Each row is a point on a tangle of strands that fork and nearly touch. The rows are in no order.
(in the rows, 128 means zero)
Points whose rows are less than 108 apart are linked; no others are. Some points are linked to none.
<672>: [135 119 176 122 114 149 117 107 104 132  47 140 126  99 135  82 194 108
 119 166 133 170 118]
<131>: [157 159 183  90  93 109 159 111  71 137 124 114 108  90  98 121 105 164
 184 159 135 132 150]
<146>: [149  99  64 161 148 162 156  72 111 125 186 155 197 113 162 104 118 126
 194  83 102 135 135]
<1031>: [128 140 146 107 155 142  87 165 121 128  60 141 125 143 122 101 210 136
  83 161 134 117 139]
<951>: [123  95 156 141 149 118 161 191 119  98 120 132 107 110 175 130 126 177
 123 121 125 107 125]
<707>: [184 158 113  94 135 128  51 135  93 127 114 149 146 122  84 157 142 125
  76 143 124 110 136]
<987>: [ 96  98  74 165 113 138 177  64 148 134 178 104  95 144 126 123  82 105
 143 103 121 144 110]
<711>: [176 146 123  81 131 132  75 140 101 148  59 152 146 119 113 148 132 130
  69 155 110 116 159]
<350>: [165 138  86 119 116 181 106  72 162 102 194 139 203 112 148 156 155 120
 206  96 121 156 130]
<188>: [150 126 117 116 101 176  97  69 147 117 106 122 171  94 178 139 167  87
 149 133 136 188 116]
<127>: [124 149 182 126 134  78 165 164 117 131 133 106  84 169  96 117 169 164
 127 134 154 151 127]
<555>: [161 139 134 142 115 118 131 151  93 130 149 103 135 125 139 110 162 136
  86 134 131 131 128]
<619>: [110 154 160 116 164  90 126 155 197 172  85 137 106 214  64 140 128 184
 164 146 167 128 153]
<585>: [ 67 135 124 158  99 152 133 111 118  64 201 152 113  97 148 136 115 108
 171 117 117 101  91]
<138>: [ 95 119 143 143 103  85 143 140 170 165  95  93  85 155 133 118  81 119
 115 164 110 126 124]
<425>: [145  83 128 100 176 123 132  54 165  85 130 120 175 102 176 141 141 148
 159  72 145 135 130]
<586>: [124 102 163 114 140 149 129 173 142 112  47 137 137 112 176 115 151 146
 127 136 124 150 131]
<343>: [ 80 153 124 119 156  95 150 202 170 140 103 130  81 160  96 132  88 115
 104 110 125 107 108]
<31>: [ 77 118 118 169 109 186 153  88  92  94 185 175 132  79 146 121 108  96
 152  92 106  94  86]
<320>: [146  78  69 114 140 137 108  66 126 143  92 130 170 150 148 113 172 107
 127 107 137 211 148]
<1022>: [114 177 129 104 105  94 142 174 158 172  47 122  85 158  72  94 102 145
 127 166 133 161 149]
<189>: [141 122 122 115 122  79 147  97 107 152 145  98 117 144 123 151  94 132
 116 128 120 158 137]
<176>: [161 140 180 111 124 105 135 184  89 155  84 133 119 121 127 117 155 195
 150 137 131 111 169]
<575>: [122 119  66 168 133 159 133 176 110 142 166 155 144 117 168 112 134 131
  92 125 111 110 120]
<192>: [199 102 135 106 176 117 139  67 108 136 124 118 167 109 144 131 132 162
 104 110 141 152 148]
<116>: [184 149 137 125 137 102 112  77  63 178 124 128 125 134  89 126 140 138
  85 148 116 128 165]
<929>: [ 85  80 105 166 133 169 138 128 110 118 113 156 147  88 182  96 134  91
 122 101 114 111 110]
<468>: [127 163 195 107 141  81 150 175 121 174 106 121  90 181  59 112 157 189
 146 123 146 114 163]
<270>: [103 100 131 139 109 175 126 145 150  95  88 119 148 101 193  96 172  87
 156 150 145 161 106]
<194>: [144 117 178 117 136 126 140 182 129 130  50 144 126  92 165 122 169 175
 167 146 142 129 147]
<342>: [161 114 113 103 141 124 120 137  98 149  86 155 142 105 163 147  93 135
  81 154 113 122 139]
<483>: [143 169 133  95 108  94  78 153 141 141 155 113  91 148  50 140 123 117
  85 176 152 126 127]
<182>: [ 93 121 131 159 108  76 139 164 160 150 140  98  99 176 123 136 114 130
 111 146 131  95 131]
<482>: [ 78 145 127 128 171 103 113 207 216 126  94 110  95 188  78 133 100 126
 130 116 129 107 119]
<818>: [ 55 160 127 150 112 155 142  84 143  80 184 128  86 112 119 140  89  88
 167 118 111 121  84]
<826>: [ 75 135 147 130 166  85 175 183 167 169  98 137  83 166 113 137  97 159
 162 111 125 114 127]
<618>: [ 87 102 149 165 139 168 137 141 143 111 111 137 135  72 193 109 139 108
 145 121 117  84 105]
<633>: [145 117  68 136 136 147  63 157 120 109 166 144 174 127 124 153 108 104
  81 120 117  93 140]
<647>: [108  98 108 157 119 150 167  57 133  98 199 128 136 123 136 130  75 117
 170  83 126 133 104]
<1032>: [134 142 130 118 127  86 105 186 137 140 137 109 114 169 123 154 143 140
 100 156 133  69 142]
<736>: [105 153 159 116  97  77 183 150 166 149  76 106  90 152 110 119  86 148
 143 163 140 153 137]
<670>: [151 178 169 101  85 102 166 119  73 176 115 145  97 131  81 113 121 161
 168 154 146 134 168]
<901>: [136 142  76 139  97 109 125 143 131 153 175 119 113 179  89 151 111 110
  79 128 133 138 111]
<621>: [134 107 109 164 118 145 184 111  98 120 158 103 169 112 161 123  97 103
 116 100 125 115 134]
<90>: [130 123 134 125 182 128  93 182 154 122 105 122 143 147 140 120 202 158
  98 135 160 103 146]
<923>: [102 128  95 157 118 182 170  62  84 105 175 181 167 113 125 101 119 106
 182  53  86  94 110]
<467>: [167 130 150 114 119  88 120  81  79 177 128 109 100 142  84 134 111 149
 112 139 124 171 134]
<501>: [148 129  73 129 120 215  98  80 172  97 173 173 195  93 162 132 129 104
 189 114 112 139 130]
<601>: [118 170  95 107 114  97  99 171 164 140 150 113  94 167  72 158 107 100
  90 141 139 124 107]
<867>: [129 103  77 139 156 116  99 121 105 123 158 127 143 139 117 155  79 113
  87  92 101  99 145]
<681>: [157 187 139  93  91  93 131 141  86 175 107 155  96 167  41 108 114 165
 135 146 126  98 181]
<197>: [191 127 137 108 148 133 107  66  82 141  90 135 156 124 109 113 161 139
  94 127 115 154 156]
<980>: [170 128 158 106 122 147 140  74  82 125  45 146 140 120 117  93 178 110
 107 153 111 180 142]
<676>: [130 115 161 137 181 105 105 194 165 140 146 114 127 167 110 150 157 158
 108 125 152  79 135]
<438>: [140 111 135 158 101 115 165 155 107 124 172  95 140 123 154 108 109 115
 117 136 127 136 117]
<15>: [137  87  56 129 151 157 140  71 131 118 123 158 169 106 195 135 139 112
 136 104 140 155 125]
<664>: [106 138 141 111 172  98  96 193 199 117 145 110 107 173  77 172 128 136
 134 125 162  86 124]
<218>: [153 156 123 135  93 107 102 164 112 149 182 111 126 172 102 118 149 123
  67 126 131 131 115]
<802>: [ 92 165 160 118 117 141 128 103 163  90 176 117 100  97 113 180  80 105
 168 148 114 122 112]
<824>: [126 162 172  93 104 126 166 105 136 106 147 110  98 107 133 191  70 134
 168 145 115 127 112]
<265>: [ 98 128 163 128 128 160 111 136 142  89 120 126 121  62 193 147 133 114
 173 132 122 105 115]
<183>: [154 161 210 112 148 111 118 170  94 162  98 147 106 151  74  92 167 179
 145 118 128  88 165]
<8>: [131  94  72 164 118 162 130 152 123 133 110 154 159 110 179  91 133 112
 107 126 115 139 127]
<931>: [170 151 160 102 133 127 116 159  96 143 102 137 132 118 113 108 193 149
  74 154 146 127 134]
<686>: [ 94 139 148 150  94 102 174 140 162 116 155  88  85 145 138 114 131 133
 132 149 160 161  92]
<1023>: [138 127 169 122 104 142 135 140 111 109 125 105 110  82 179 150 141 138
 161 133 133 129 123]
<525>: [110 118 115 129 141 186 111  53 144  85 205 132 165 108 128 159  87  96
 159  86 113 116 119]
<969>: [151 103 121 139 113 126 115  77 101 128 160 124 152  94 178 155 115 127
 144 112 116 159 134]
<297>: [ 60 113  73 172 125 130 158  60 165 131 121 124  95 133  99  96  61  84
 124 108 103 156 104]
<937>: [164 112 124 121 124 153 130  99 126 142  73 143 139  90 188 136 129 128
 106 159 124 153 113]
<557>: [109 137 176 149 141  91 158 150 146 121 150  98 105 149 138 113 164 176
 139 146 172 135 109]
<328>: [123  84 110 122 189 100 154  53 136 115 171 113 162 107 150 141  97 135
 157  80 139 131 136]
<319>: [120 119  61 165 100 130 186 105 132 148 191 119 137 171 120 122  88 112
 116 100 111 120 102]
<804>: [ 46 125  93 184 115 131 163 135 153 130 115 120  81 140  98  80  88  83
 107 109  98 137  95]
<708>: [123 110 135 156 167 130 123 217 126 108 121 140 123 113 179 125 152 141
 112 105 136 116 111]
<545>: [158 101  51 144 143 152 133  80 119 145 122 146 196 132 166 119 154 107
 123 122 126 183 146]
<739>: [119 108  92 155 159 141 120 196 121 119 148 156 118 130 145 131 138 137
  78 118 141  91 116]
<751>: [137 130 125 120 110 169 102  70 135  92 150 121 166  84 180 170 127  94
 159 129 117 151 135]
<700>: [173 175 158  85 118 124  36 156  92  96 124 147 130 115  78 136 176 133
 101 145 132 102 125]
<571>: [110 109 147 119  93 157 119 122 143 106  59 134 123 128 161  95 202 109
 150 169 151 188 107]
<89>: [141  84  80 137 118 155  78 160 125 128 107 141 172 122 146 110 114 107
  76 129 107 127 147]
<891>: [154 159 199 108  91 129 133 128  97 112 117 118 104  97 124 138 158 166
 183 163 116 123 121]
<531>: [118 170 158  90 120  83 133 186 161 178  94 126  93 177  59 117 127 162
 144 149 157 115 162]
<706>: [107 119  99 152 109 207  97  80 147  79 172 143 168  88 161 140 114  78
 160 123  98 119 122]
<81>: [155  70  83 133 156 137 114 123 100 125  93 102 173 127 160 137 116 104
  87 110  99 149 155]
<228>: [113 152 176 110  90 102 176 140 151 136 119 106  90 119 136 148  86 134
 170 140 140 115 120]
<835>: [151 112 124 108 128 152 105  34 115 111 106 128 166 111 147 111 173 116
 142 107 131 208 130]
<385>: [ 35 117  88 167 137 110 139 162 151 145 133 112  83 164  89  92  91  90
 111 117 114 102 126]
<902>: [176 109 153  88 163 128 127  51 131  95 142 113 164 106 148 158 128 165
 156 112 144 157 130]
<248>: [153 166 157  76 109 113  74 180 155 131 145 124 112 147  56 150 135 139
 119 153 167  86 108]
<432>: [155 104 107 151 120 101 125  88  91 164 184 106 146 135 139 149 115 121
 122 110 126 165 135]
<754>: [ 74 119  82 152 139 111 118 144 124 123 172 130 101 155  80 142  79  91
  93 109 100  83 132]
<921>: [167 176 174  85 140 132  59 179 133 109 107 147 134 135  68 131 173 143
 107 147 145  58 129]
<918>: [ 70 114 139 160 128 127 187 118 132 121 153 129  88 112 138 112  85 107
 119 141 135  93  92]

A fork is a point with three links. Follow the links from the first point to the second and name the forks in between, in order.
<707> / <824> => <555>, <676>, <736>
<711> / <931> => <555>
<194> / <676> => <468>, <531>, <736>
<525> / <929> => <987>, <89>, <8>
<81> / <192> => <89>, <987>, <706>, <751>, <197>
<621> / <736> => <555>, <676>
<891> / <951> => <8>
<902> / <265> => <197>, <751>, <706>, <987>, <89>, <8>
<189> / <265> => <751>, <706>, <987>, <89>, <8>
<425> / <633> => <197>, <751>, <706>, <987>

A fork is a point with three links, a tip a point with one. Leave the first point through the second and follow the links. Name the first fork or tip that comes.
<711> / <707> => <555>
<901> / <601> => <937>
<681> / <670> => <8>

Name the points in between on the shortest way along the links from the first point to the second, in order.
<921> / <176> => <248>, <483>, <601>, <901>, <218>, <555>, <931>, <1031>, <90>, <676>, <1032>, <182>, <138>, <736>, <1022>, <531>, <468>, <183>
<8> / <425> => <89>, <633>, <867>, <754>, <385>, <804>, <297>, <987>, <647>, <525>, <706>, <751>, <969>, <432>, <189>, <467>, <116>, <197>, <192>, <902>
<686> / <585> => <557>, <127>, <468>, <531>, <1022>, <736>, <228>, <824>, <802>, <818>
